Points on a hilly landscape, in no order, each with its height.
From any point a ball takes the steepest step (drop divided by distance) to one of its 2 nearest points. It stops when none of these is lower. Distance is the straight distance between rows; heights are no part of it.
z_377 (h 30.5): [ 91, 198, 185, 208, 127, 134, 108, 166,  92, 151, 136, 139, 147,  85, 109,
 160, 148, 115,  59, 143]
z_807 (h 4.8): [ 70, 132, 125, 141, 112, 162, 123, 136, 119, 131, 157, 150, 112, 132, 163,
  95, 101,  88, 128,  94]
z_725 (h 28.0): [138, 119, 146, 161, 107,  91,  92, 140, 126, 112, 131, 119, 182,  83, 153,
 135, 145,  91, 136, 132]
z_883 (h 57.1): [172, 154, 160, 193, 110, 153,  94, 105, 125, 115, 160,  83,  81, 116, 123,
  77,  89, 121, 125, 108]
z_219 (h 31.0): [141, 111, 157, 119, 135, 152, 150, 144,  67, 159, 134,  96, 166, 165, 110,
  96, 187, 189, 162, 178]
z_490 (h 39.6): [116, 142,  91, 110, 141, 117, 126, 111, 204,  97,  93, 138, 112, 120, 109,
 142,  68, 107, 143, 111]
z_749 (h 53.2): [106, 117, 138, 100,  86, 138, 147, 127, 102, 133, 164,  86, 103, 165, 117,
 124, 144, 139, 130, 127]
z_232 (h 32.1): [ 98, 140, 120, 124, 105,  92, 143, 118, 101, 123, 148,  91, 198,  92, 114,
  66, 145, 106, 131, 108]
z_510 (h 24.3): [114, 101, 103, 110, 127,  84, 145, 117, 113, 101, 102, 113, 152, 120,  93,
 144, 167, 178, 161, 149]
z_794 (h 5.5): [173, 104, 157, 128, 126, 154, 149, 152,  84, 144, 181, 125,  83, 134, 124,
 121, 172, 127, 161, 152]
z_853 (h 54.5): [120, 125, 129, 135, 111, 121, 113, 123, 111, 102, 151,  66, 108, 175, 127,
  82, 117, 142, 151, 147]
z_508 (h 32.6): [159, 175, 118, 131, 145, 117, 108, 101, 195, 121,  85, 100, 192,  88, 104,
 140,  83, 114,  97,  97]
z_20 (h 21.4): [138, 128,  93, 108, 176, 137, 126, 109, 163, 139,  83, 139, 192, 128, 171,
 132, 132, 120, 118, 122]
z_122 (h 3.4): [159, 137, 129, 113, 105,  85, 149, 141,  99, 123, 154, 106, 156, 142, 105,
 160, 169, 115,  95, 148]
z_477 (h 10.0): [125, 150, 163, 143, 125, 111, 141, 156,  49, 171, 133, 156, 130, 141,  97,
 180, 178, 175,  54, 177]
z_382 (h 12.6): [124, 143, 148, 135,  83, 100, 136, 134,  71, 144, 149, 102, 170, 161, 119,
 157, 175, 157, 113, 166]
z_600 (h 26.9): [147, 150,  90, 114, 167, 132, 111,  91, 188, 124,  88, 118, 209, 121, 155,
 123,  87,  76, 101,  88]
z_914 (h 35.3): [183, 153, 140, 135, 121, 111, 158, 138,  68, 162, 146, 137, 156,  88,  68,
 118, 175, 118,  65, 147]
z_709 (h 34.7): [109, 147, 126, 173, 164, 161, 112, 143, 204, 117, 113, 129, 195, 107, 158,
 101,  73,  35, 117,  89]
z_386 (h 54.0): [157, 165, 117, 131, 176, 146, 179, 137, 100, 141, 132, 146, 125,  74,  62,
 124, 156, 150, 134, 183]
z_656 (h 36.6): [171, 126, 109,  94, 103,  91, 152,  89, 164, 167, 109, 126, 168, 106, 122,
 183,  96,  92, 101, 115]
z_330 (h 55.6): [ 83, 140, 103, 104, 117, 104, 106, 117, 133,  95, 132,  23, 127, 172, 138,
  77, 114, 176, 143, 144]
z_710 (h 35.1): [102,  83,  74,  96, 155, 122, 134, 138, 193, 107, 115, 165,  95, 163, 185,
 159, 103,  58, 130, 104]
z_516 (h 17.0): [118, 138, 162, 142,  61, 107, 115, 106,  73, 161, 144, 124, 145, 138, 144,
 141, 149, 177, 103, 124]
z_370 (h 31.7): [107,  90,  99, 123, 172, 149, 109, 136, 174, 115,  90, 174,  98, 134, 198,
 121,  88,  59, 152, 112]
z_734 (h 25.9): [196, 125, 121, 116, 151, 113, 136, 129, 131, 145, 120, 134, 176, 119, 151,
 192, 151, 118, 137, 158]
z_923 (h 18.9): [163,  99, 174, 153, 102, 130, 141, 131,  97, 131, 179, 104, 108, 109, 135,
  91, 124, 128, 188, 160]
z_222 (h 29.7): [163, 128, 155, 143, 126, 158, 129, 120,  89, 155, 124, 148,  55, 135, 100,
 134, 141, 213, 117, 158]
z_321 (h 36.5): [145, 104, 141, 124, 145, 180, 152, 126, 108, 143, 140, 151,  60, 139,  95,
 116, 104, 180, 172, 151]
z_492 (h 59.8): [131, 165, 126, 137, 158, 162,  98, 108, 144, 147, 100, 121, 167, 153, 170,
 140, 113, 173, 156, 152]
z_683 (h 61.1): [ 47,  91, 124, 112, 143, 151, 111, 140, 147, 109, 110, 200,  53, 144, 133,
 122, 151, 147, 127,  78]
z_940 (h 35.6): [123, 163, 161, 227, 173, 172, 113, 168, 201, 120, 129, 131, 175, 100, 150,
 124,  96,  15, 117,  89]
z_246 (h 23.4): [149, 141, 143, 132, 120, 129, 129, 130,  81, 175, 123, 156, 101, 159, 100,
 190, 150, 218,  94, 152]
z_294 (h 4.9): [ 91, 113, 124, 103, 126,  90, 146, 144,  88,  93, 132,  86, 127, 141, 109,
 101, 176, 184, 155, 152]
z_926 (h 59.4): [ 49,  67, 130,  82, 142, 161, 135, 124, 129, 106, 123, 160,  83, 165, 155,
  95, 128, 159, 144,  93]
z_245 (h 30.2): [148,  41, 136,  67, 109, 111, 185, 123, 120, 115, 164, 175,  83, 132,  97,
 133, 190, 135, 171, 137]
z_874 (h 12.9): [103, 133, 120, 140, 139, 170, 111, 141,  95, 125, 151, 163,  64, 124, 142,
  63, 117, 120, 126,  86]
z_597 (h 41.0): [ 97, 190,  93, 181, 145, 154,  89, 174, 188,  90, 106, 134, 101, 144, 114,
 151,  65, 109, 115, 113]
z_538 (h 58.6): [191, 170, 168, 172, 107, 155, 127, 134, 102, 145, 179,  93, 123, 132, 109,
 100, 109, 135, 113, 131]
z_878 (h 15.6): [223, 144, 130, 163, 146, 106, 121, 140, 153, 136, 119, 138, 192,  82, 134,
 156, 166,  80, 119, 155]
z_679 (h 32.0): [175, 154, 110,  93, 127, 121, 174, 114, 161, 174, 128, 124, 197, 138, 124,
 176, 129, 122, 123, 137]
z_28 (h 31.9): [100, 138, 119, 136, 165, 168, 133, 124, 170, 121, 103, 136, 158,  96, 163,
  75,  64,  67, 162, 117]
z_937 (h 42.6): [ 60, 146,  90, 129, 135, 132, 106, 148, 188,  70,  83, 114,  93, 147, 121,
 145,  72, 119, 141, 124]
z_495 (h 38.4): [146, 153, 115, 184, 130, 131,  99, 134, 218, 115, 104, 147,  82,  73, 111,
 176,  50, 102, 129, 118]
z_385 (h 21.5): [110, 170, 157, 153, 104,  88, 110, 161,  51, 148, 139, 133, 124, 102,  89,
 168, 193, 127,  52, 172]
z_547 (h 57.9): [ 48,  90, 116, 110, 144, 148, 105, 145, 107,  89, 115, 104,  81, 174, 139,
  69, 145, 188, 131, 113]
z_149 (h 24.9): [143, 124, 156, 171,  86, 103,  88, 124, 125, 117, 147, 111, 127,  96, 151,
 116, 123, 132, 167, 139]
z_64 (h 34.2): [ 93, 184, 160, 226, 155, 162,  76, 177, 162, 120, 123, 127, 173, 102, 145,
 151, 104,  58,  84,  99]
z_182 (h 53.0): [185, 129, 122, 111, 116, 133, 123,  81, 196, 115, 134, 115,  82, 137, 157,
 130,  38, 106, 159, 139]
z_911 (h 44.4): [149, 100, 131,  74,  94,  89, 111,  45, 171, 113, 114,  95, 116, 149, 136,
 137,  85, 143, 149, 126]
z_596 (h 39.4): [149,  58, 123,  86, 106, 115, 161, 115, 128, 142, 111, 187, 104, 116, 105,
 150, 183, 163, 144, 133]
z_244 (h 39.0): [140,  96, 130, 129, 126,  90, 131, 114, 107, 128, 107, 171, 112, 101, 103,
 175, 175, 171, 140, 159]
z_267 (h 25.1): [146, 110, 116, 126, 163, 124, 104, 122, 159, 130,  89, 168, 179, 107, 198,
 129, 128,  85, 156,  92]
z_304 (h 49.4): [160, 110, 126,  78, 110, 122, 139,  55, 181, 141,  95, 112,  92, 137, 153,
 132,  29, 151, 152, 128]
z_67 (h 32.8): [ 93, 214, 189, 224, 139, 167, 115, 182, 119, 140, 133, 139, 147, 104, 128,
 155,  90,  84,  90, 137]
z_248 (h 62.7): [ 70, 101,  95, 103, 148, 152, 144, 152, 179, 107, 120, 197,  77, 176, 150,
 163, 124, 112, 123,  80]
z_531 (h 26.8): [105, 181, 190, 175, 102, 104, 118, 164,  56, 141, 137, 131, 182,  98, 112,
 161, 157, 119,  61, 180]
z_393 (h 19.5): [134,  73, 135,  98, 121, 132, 172, 148, 105, 125, 185, 151,  58, 140, 119,
 114, 168,  94, 160, 130]
z_75 (h 32.7): [103, 103, 121,  91,  69,  78, 132,  95, 146, 119, 162, 131, 109, 140, 151,
 130, 109,  83, 130,  90]
z_419 (h 42.1): [165, 117, 128, 106, 103, 113, 172, 121,  83, 177, 143, 146, 181, 107,  81,
 110, 191, 148, 112, 126]
z_613 (h 36.4): [156, 171, 100, 145, 128, 119, 113, 118, 214, 134, 105, 129, 129, 104, 131,
 163,  57,  98, 111, 119]
z_494 (h 20.5): [136,  97, 141,  88, 141, 135, 150, 150,  80, 110, 141,  74, 131, 169, 113,
  81, 176, 158, 170, 161]
z_276 (h 37.6): [160, 118, 106, 100, 121,  97, 135, 107, 119,  95, 128,  83, 156,  92, 120,
  61, 126, 129, 141, 115]
z_283 (h 52.1): [ 85,  80, 159,  95,  62, 132, 138,  86, 127, 152, 161, 121, 101, 183, 124,
 139, 136, 174, 146, 111]
z_813 (h 18.5): [ 66, 139, 100, 137, 132, 153,  94, 138,  72, 137, 125, 155, 107, 113, 127,
  62, 140, 146, 110,  73]
z_779 (h 25.5): [194, 152, 142, 171, 166,  95, 115, 143, 137, 121, 124, 135, 176,  48, 114,
 118, 160,  64,  89, 126]
z_520 (h 47.4): [ 90, 112, 123,  75, 124, 118, 167,  96, 127, 145, 124, 120, 164, 127, 118,
 111, 120, 143, 134, 127]
z_954 (h 56.7): [ 40, 109,  95, 108, 116, 114,  99, 133, 148,  67, 107,  73,  95, 175, 130,
  97, 108, 179, 152, 123]
z_347 (h 37.5): [159, 114, 153, 113, 117, 137, 150, 127,  51, 165, 126, 148, 169, 116, 101,
  77, 186, 177, 136, 170]
z_575 (h 50.5): [ 80,  93, 134,  96,  89, 130, 149, 103, 133, 142, 124, 153, 129, 140, 116,
 163, 125, 162, 128, 109]
z_705 (h 15.9): [157, 147, 133, 173, 158, 112, 133, 160, 129, 113, 130, 145, 135,  49,  83,
 149, 144,  94, 115, 169]
z_278 (h 43.1): [115, 114, 110,  75, 141, 122, 151,  87, 126,  93, 106, 103, 145, 129, 130,
  69,  96, 138, 156, 123]
z_863 (h 27.1): [154, 130, 113, 133, 133, 107, 141, 144,  80, 136, 135, 145,  89,  94,  80,
 105, 162, 123,  89, 125]
z_60 (h 35.7): [ 61,  92, 108,  73,  95,  94, 144, 107, 160,  87, 136, 114,  86, 178, 150,
 129,  98,  97, 140,  98]
z_100 (h 16.3): [ 98, 139, 105, 135, 138, 148, 125, 145, 106, 156, 127, 153, 170, 125, 156,
 132, 154, 116, 104, 100]
z_197 (h 38.0): [141, 125, 112, 133, 173, 129, 163, 157, 130, 129, 124, 188, 116,  77,  84,
 156, 140, 114, 127, 150]
z_892 (h 30.7): [118, 117, 139, 133,  65,  71, 115,  98, 146, 127, 156, 104, 163, 105, 153,
 150, 120,  89, 128, 102]
z_272 (h 43.2): [146, 149, 139, 150, 165, 190, 161, 154, 101, 131, 146, 113,  89, 114,  92,
  94, 107, 148, 169, 182]
z_172 (h 40.0): [ 83, 100, 100,  71, 123, 110, 133, 104, 185,  89, 127, 153,  62, 178, 187,
 127,  75,  62, 113,  73]
z_653 (h 12.8): [174, 151, 138, 142, 119,  99, 133, 132, 112, 122, 172,  90, 149, 117, 108,
 124, 147,  83,  87, 104]
z_466 (h 57.7): [156, 116, 125,  96, 164, 159, 140, 112, 117, 160, 120, 144, 130, 182, 128,
 162, 154, 193, 138, 125]
z_461 (h 55.7): [130,  85, 124, 101, 163, 154, 120, 141, 110, 130,  90, 133, 101, 200, 132,
 154, 196, 221, 139, 149]
z_578 (h 40.2): [160, 130, 114,  95,  98,  82, 118,  97, 161, 139, 117, 108, 139, 138, 141,
 180, 102, 152, 118, 100]
z_437 (h 20.0): [ 69, 132,  97, 114, 128, 138, 125, 120, 101, 136, 117, 159, 160, 110, 136,
  79, 147, 118,  86,  70]
z_967 (h 28.4): [149, 112, 101, 126, 177, 161,  90, 122, 177, 109,  92, 146, 148, 120, 195,
 100,  85,  81, 158, 113]
z_39 (h 19.8): [158, 165, 108, 137, 124, 120, 120, 146,  86, 116, 137,  98, 100, 113, 100,
  81, 149, 114,  83,  86]
z_536 (h 50.1): [181, 136, 134, 149, 172, 134, 153, 150,  86, 117, 134, 112, 107, 103,  83,
 112, 155, 147, 162, 204]
z_759 (h 53.1): [136,  69, 173, 110,  91, 138, 112, 109,  98, 134, 151, 131,  99, 187, 142,
 125, 156, 191, 162, 150]
z_34 (h 39.8): [119, 174, 112, 183, 155, 153,  90, 158, 182, 137,  94, 166,  95, 116, 139,
 193,  76, 119, 133, 131]
z_392 (h 55.3): [179, 136, 134, 148, 116, 151, 100, 124, 166, 113, 155, 107,  81, 121, 130,
 100,  62,  96, 140, 115]
z_331 (h 59.6): [159, 170, 144, 167, 137, 171, 121, 128, 105, 154, 144, 100, 151, 152, 142,
 139, 119, 162, 133, 159]
z_161 (h 11.5): [105, 129, 101, 128, 126, 145, 127, 141, 130, 144, 135, 138, 145, 138, 180,
 146, 103,  53, 121,  92]
z_478 (h 23.9): [ 88, 139, 129, 113,  93, 101, 165, 134,  89, 145, 138,  78, 197, 122, 101,
 127, 166, 124, 145, 152]
z_57 (h 59.1): [133, 147, 106, 104, 156, 133, 105, 116, 138, 133,  83, 131, 123, 183, 157,
 172, 132, 191, 121, 126]
z_280 (h 54.2): [115,  82, 150, 123, 122, 124, 110, 146, 127, 118, 125, 132,  79, 177, 137,
 155, 184, 192, 150, 152]

Where does a ball stop that starts at each point below?
z_538 | z_878
z_940 | z_477
z_547 | z_122
z_57 | z_122
z_520 | z_122
z_60 | z_794
